Each row is a point on a tangle of strands that fork, close into loops and nearly touch. The rows are in no order.
Points whose rows are less than 72.7 apart are linked; no others are. Some points are linked to none.
K_306: [-16  10   0   2  16  16  16   0  28   6  36   7 -16  28  26  -9  -5  12
  -8  -8   2 -51  22   7]
K_646: [ -1  14  20 -12 -43  -8  -3   6 -71  -8 -67 -25  43 -35 -42  31 -14  12
  12  -8  19  49 -39  -5]
K_14: [ 23 -19 -18   8 -28 -30 -16  15 -27 -19 -26 -22   3 -43 -12   7  13 -26
  -5  21   0  70 -22  -9]
K_347: [ -3  30  14 -17  12  22  -3   4   5   0   8  11   8  17 -15  -8 -25  11
  10   2 -12 -52   8  10]
K_999: [-27 -17  15  21  21   7  54  19  58   9  66 -31   7  21  27  10 -35  11
   5 -10  28 -30  45  22]
K_743: [ 19  46  -8  -2 -27  -3  11  11 -40  -6 -39 -13  48 -25 -30  24 -34  17
  31  -6  23   1 -60   4]
K_940: [ 22 -22 -18   9   6 -12 -25   1   2  -5  11  -4 -16  -6   4 -12  24 -19
  -7   9 -19  29  -2 -15]
K_635: [ 19  -6  13  -6  12   3 -31 -12  12   0  15  15 -12   6 -16 -11  11 -11
   0  10 -32 -19  24 -13]
K_232: [ 11  -1 -10 -16 -24  -2 -51  -9 -50 -14 -59  18 -17 -24 -26 -18  57   1
 -22   1 -15  19 -25  -3]
K_591: [ 37  -3 -57  32  16   7  33   1  29  -8  72   1   4  16  26  -7 -29  -3
  17  20  -1   0 -27  11]
K_707: [  0  19 -40  16   0 -16  40  24  -3   4 -12 -14  17  -5  38   5 -22  -3
   4   2  28  37 -56   8]
K_251: [-23 -13  13   4  11 -12  24   0  22  20  -1 -12 -20   3  43  -2  22 -17
 -16 -20   9  17  17  -5]
K_616: [-15  14 -19 -10 -41 -14  15  -2 -66 -11 -77  -3  26 -21   2  14   7  16
  -6  -6  25  47 -60  12]
K_993: [-12 -49 -17  19  12 -19   6 -10  31  18  25 -13 -41  -2  54  -6  48 -37
 -20 -14   3  57  22 -10]
K_31: [-23  34  19 -20  -6  -4  21  -4 -22  24 -46  11  17   9  13   3   6  14
  -3 -24  13  -3 -20  -3]
K_506: [ 46 -12 -49  33  17 -10  12   3  32  -7  74  -8  12  -5   0   6 -40 -11
  28  32  -7   9 -23  -1]
K_933: [ 26 -65  -3  24  16  -4 -31 -16  22  -3  59  -4 -26 -10 -16   0  19 -35
  -1  22 -27  39  46 -26]
K_935: [ 40 -25  27  -4 -12 -23 -55  -1 -26 -20 -27 -24   4 -50 -74  13  17 -21
   9  38 -27  52   5 -27]
K_829: [  3  -7  49  -3  -1 -13 -20  -2   0  11 -11 -19   6 -14 -41  -1  -5 -14
   6   1 -15  13  19 -23]
K_822: [-17  42  44 -29  -4  25   2  -9 -24  23 -35   8  19  11 -27   2 -10  24
  11 -23   5 -46   1 -10]
K_190: [-21  30 -21 -13 -33  -2   4  -4 -61   1 -71  18  20  -7  18   1  20  21
 -21 -20  23  23 -56  15]
K_851: [-32  18  10 -27  18  32 -15 -15  18   5  -5  40 -31  42  20 -12  11  15
 -16 -18  -5 -86  39  15]
K_745: [-27   3  12  -3  -5 -20  28   6  -8  19 -38 -25  11   0  29  10   5 -10
  -5 -18  20  41 -21  -5]
K_770: [  6  38  -8 -20   5  18  -8  -9  -3  -3  -6  34  -1  16  -3 -12   0  14
   5  -6  -8 -51 -11   3]
K_659: [ -7 -41 -27  25  21   2  16 -12  43  11  64  11 -44  32  50 -10  22 -15
  -9 -14   0  -1  41   6]
K_901: [ 24  24 -56  17  20  11  28   0  23  -4  47  19   3  20  33  -7 -23   9
   6  10   3 -24 -28  18]
K_834: [  3  38  26 -19 -14  16 -10  -3 -37  12 -33   1  40  -9 -35   4 -21  20
  20 -11   2 -30 -26 -14]
K_445: [ 24  37   2 -20 -32  17 -47 -12 -59  -7 -59  30  13 -18 -41  -5  33  23
   2   1 -23 -17 -36 -12]
K_988: [-45  -7  57 -10  13  20  25  18  35   7  21 -19  11  12 -14   5 -41  24
  14 -12  13 -49  56  12]
K_804: [-34 -48  66  -7  21 -14 -10 -10  36  17  11 -30 -32  -1 -13  -4  26 -20
 -18 -15  -4   3  84 -13]
K_904: [  5  16  -5   0  19  15  14  -1  30  -9  38  11   0  21   2  -5 -34  15
  15  12   0 -54  10  10]
K_578: [ 27  30 -45  -4 -21  -7  -7   8 -39 -24 -38  19  19 -20  -4 -11   3   6
  -2  10   2   2 -61   6]
K_987: [  5   7   1 -11  23  36 -31  -4  19 -13  39  40 -10  29 -21  -5 -19  18
   3  23 -27 -76  35   7]
K_478: [  5  10 -49   4 -26 -18  13  11 -34 -16 -36   5  -2 -12  38 -11  19  -4
 -23   2  16  57 -54  14]
K_786: [-23 -41  44   6  19   6   7  10  49   3  52 -20 -14  19   5   3 -10  -4
   2  -6  -5 -27  80   4]
K_677: [ 24  12  11 -15 -16   6 -42 -12 -39  -7 -53  20  -9 -14 -31 -11  37  11
 -12   1 -19  -9 -17 -10]
K_482: [-49  23  68 -32  -9  25  15  -5 -11  32 -34  -6   9  25 -19   5 -10  34
  -3 -34   9 -52  31  -5]
K_349: [ -5 -27 -24  11  24   2  -5 -19  31   9  30  18 -46  21  48 -15  38 -16
 -23 -16  -2  -1  30   3]
K_630: [  8   8 -69 -10 -27  -8  -2   3 -32 -28 -44  27 -19  -9  36 -17  41   1
 -31  -1   2  35 -53  11]
K_200: [-24   3  15  15  11   4  49  21  39  14  31 -26  11  17  20   9 -34   6
   9  -9  26 -18  12  22]
K_849: [  1   4  38  -5 -29 -14 -19   1 -47   3 -53 -20  22 -36 -45  19   2  -5
   9  -1   5  33 -17 -21]
K_704: [-29  12 -22  -9  26  18  12 -19  24  11   6  39 -36  36  46 -13  29   1
 -27 -27  -2 -43  17   9]
K_675: [-31 -20  64  -2  15   0  13  17  41   5  32 -37   1   8 -17  12 -34   0
  18  -4   6 -32  63   7]
K_941: [ 16 -30 -16  31  12 -23  20  10  25   9  45 -36  -6  -6  11   4 -12 -32
  11   7  11  46  -2  -2]
K_249: [  1 -35  39   7 -16 -39 -23   5 -13  -7 -30 -43  -9 -45 -27   8  16 -35
   2   4  -2  87   8 -22]
K_641: [-12 -54  22   8  18   1  -7  -8  41   1  55  -8 -31  19  11  -3  14 -18
  -5  -1   0 -11  73  -8]
K_454: [-30   1   0 -14  18  18   7  -6  33  10  11  23 -32  35  32  -7  17  13
 -14 -17   0 -69  48  14]
K_802: [  4 -44 -10  22  -1 -25  -9   1   4   1   7 -23 -33 -20  32 -11  32 -35
 -15   1   5  74   1  -8]
K_113: [ -3 -37  -8  24  21  12  15  -4  48  -1  75   4 -21  26  21  -5  -2  -9
  -4   8  -3 -16  55   9]
K_855: [ 33  49 -25  -6  -1   8   0  10  -7  -7  10  16  34   2 -12 -10 -34  24
  27  12  -5 -44 -48   2]
K_96: [-16  21  -6 -13 -45   1 -15 -12 -73  -5 -90  18   4 -11   0   0  46  31
 -28 -13   5  29 -37   6]
K_577: [ 11 -15  30  -2  14  -2 -21  -3  15   0  25  -5  -2  -2 -29   2  -6 -21
  11  16 -18  -9  38 -16]
K_701: [ 29  21  -1 -18   7  15 -47  -8 -12 -13   1  35   4  -3 -42 -15 -12  11
   9  19 -36 -42   2 -15]
K_151: [ -5   8 -40  -4   5  -6   9  -7   8   7 -14  25 -18  13  54 -13  31  -2
 -21 -18   2   7 -27   3]
K_90: [ 33  13 -46   3 -39 -15 -17   9 -48 -38 -47   6  13 -41 -11  -8  12  -8
  -8  13   1  28 -53   5]
K_429: [-24 -10  -5  11  24  24  24   3  56  -4  59   5 -19  42  38  -6 -14  22
  -4 -14  16 -59  49  29]
K_525: [-35   9  14 -11 -28 -18  21  -3 -52  14 -73 -17  29 -10   6  28   1  15
  -3 -17  31  66 -40   1]
K_838: [-13  -9 -22   8  15  -3   9  -9  18  17   1   8 -31  17  53 -12  32 -13
 -19 -18   2   8   7   4]
K_840: [-13  22  25 -25  14  35 -11   4  21 -13  16  26   0  30 -23  -8 -28  30
  11   4 -11 -88  36  14]
K_84: [ 40 -30  -3   7 -11 -12 -44   0 -15 -18 -15   0  -7 -35 -46  -3  23 -20
   5  26 -30  40  -3 -17]
K_106: [-35 -14  45  -6   8 -17   4  -4  13  26 -21 -14 -21  -1   6   2  29 -18
 -21 -23   1  27  35  -8]
K_361: [ 33 -42  24  15 -23 -31 -38   5 -30 -21 -26 -33  -8 -57 -57  10  28 -32
  -1  25 -17  87   6 -20]
K_336: [-47  10  61 -24   7  22  25   6  20  20  -7 -13   2  22  -5   7 -20  26
   1 -20  12 -56  49  12]
K_942: [ 30 -16 -38  14 -38 -22 -17   4 -53 -44 -49  -8   1 -53 -22  -4  26  -8
 -12  29  -5  56 -40   5]
K_128: [ 12 -17 -23  -1  25  24 -36  -8  24 -19  60  45 -17  23 -21  -5 -10   1
   2  31 -42 -40  36  -4]
K_929: [-37 -34  79  -2  11 -21   2   0  24  26  -8 -38 -17  -8 -14   9  12 -20
 -10 -14  -2  14  63 -13]
K_881: [ 10  -3  46 -13 -10  -8 -24  -9 -24   7 -43 -10   5 -30 -48   6   7 -10
  -2  -4  -7  24  -4 -24]
K_642: [-25 -62  45  12  16 -11   2  -8  41  14  32 -31 -44   7   7  -4  28 -37
 -15 -17   0  13  83 -13]
K_278: [-14 -22  -8  26  23  22  41  14  64  -3  82  -7   3  33  37   2 -28  20
   4   1  25 -38  38  31]
K_609: [ 11  14 -62  10 -10  -4  18  12 -10  -8  -8   1   8  -5  46  -8  -1  -4
   3   4  14  34 -55  11]
K_399: [-10  24   9 -28   9  19 -27 -17  -1   0 -15  37 -23  26  -8 -22  18   9
 -14  -6 -13 -59  17  -3]
K_661: [-24  14  15 -11  -2  -9   6  -1 -15  19 -39   7  -5   2  28   0  26   0
 -20 -20   8  23 -15  -6]
K_291: [-44  10  24 -14 -14 -16  40   6 -24  27 -56 -25  31   6  12  20 -11  15
   5 -28  33  47 -37   5]
K_430: [  7  41  18 -13 -25  10  -4  -1 -59   5 -46  -7  52 -22 -41  18 -25  26
  23 -11  15 -11 -49 -13]
K_510: [ 37 -13 -20  29  18  -1   4  -3  33 -13  82 -11  15  11 -13   5 -50  -6
  24  34 -12  -5   8   2]
K_734: [ 31  49 -25 -11 -10   7  -5   0 -24  -7 -25  24  30  -5  -9  -1  -6  15
  15   2  -3 -30 -57   2]
K_674: [ 20 -11 -13  23  25  16  -5  -4  39 -20  96  14  18  11 -28  11 -56   8
  24  50 -19 -30  30   2]
K_285: [ 34   6 -32   2  18  16 -24 -10  15 -11  45  33   1  16 -13 -11 -13   2
   1  25 -36 -31  -4  -3]
K_137: [  9 -33  -5  20  25  26  -2  -6  43 -13  98  11  -8  25  -5   4 -31   6
  12  30  -4 -25  52   7]
K_363: [ 42  36 -59   9   8   8  14   6  10  -8  26  21  20   8  10 -10 -27   8
  11  17  -9 -26 -51  16]
K_384: [ 28  28  -7   4 -19 -19  21  20 -21 -11 -14 -24  47 -36 -24  34 -46  -2
  33  11  15  24 -58  -7]
K_25: [  6 -34   2  16 -13 -30 -12   1  -4  -1 -21 -33  -6 -34  -1   5  23 -34
  -2  11   2  75  -7 -12]
K_272: [ 18  26 -34   9  -6 -22  31  27 -18  -6 -16 -18  40 -21   5  19 -43  -3
  27   7  25  28 -71   8]
K_632: [-35  38  16 -22 -16   3  33   0 -34  32 -54  -7  37   7   4  16 -22  21
  12 -27  24   1 -38   0]
K_791: [ 12  23 -66  12  11   9  13   2  15   4  20  24 -14  21  52 -16  12   4
 -14  -9  -2 -11 -33  15]

A tip is a point with one link. Name the tips that can be reached along the links from each point below, in the order of the rows.
K_901: K_993, K_630, K_84
K_904: K_200, K_704, K_285
K_525: K_96
K_881: K_646, K_635
K_677: K_232, K_445

A piece is all that can be reached along the links. How many separate loops has the piece of each point below (a circle has one, a figure eight two, a Y none), and how many tips (points with one link)?
K_200: loops 1, tips 3
K_834: loops 2, tips 3
K_881: loops 0, tips 2
K_745: loops 1, tips 1
K_232: loops 0, tips 2

How many points has the smallest loop of links through each point below? Write none if it is on no loop.
K_291: 5
K_591: 12
K_306: 7
K_838: 10
K_822: none
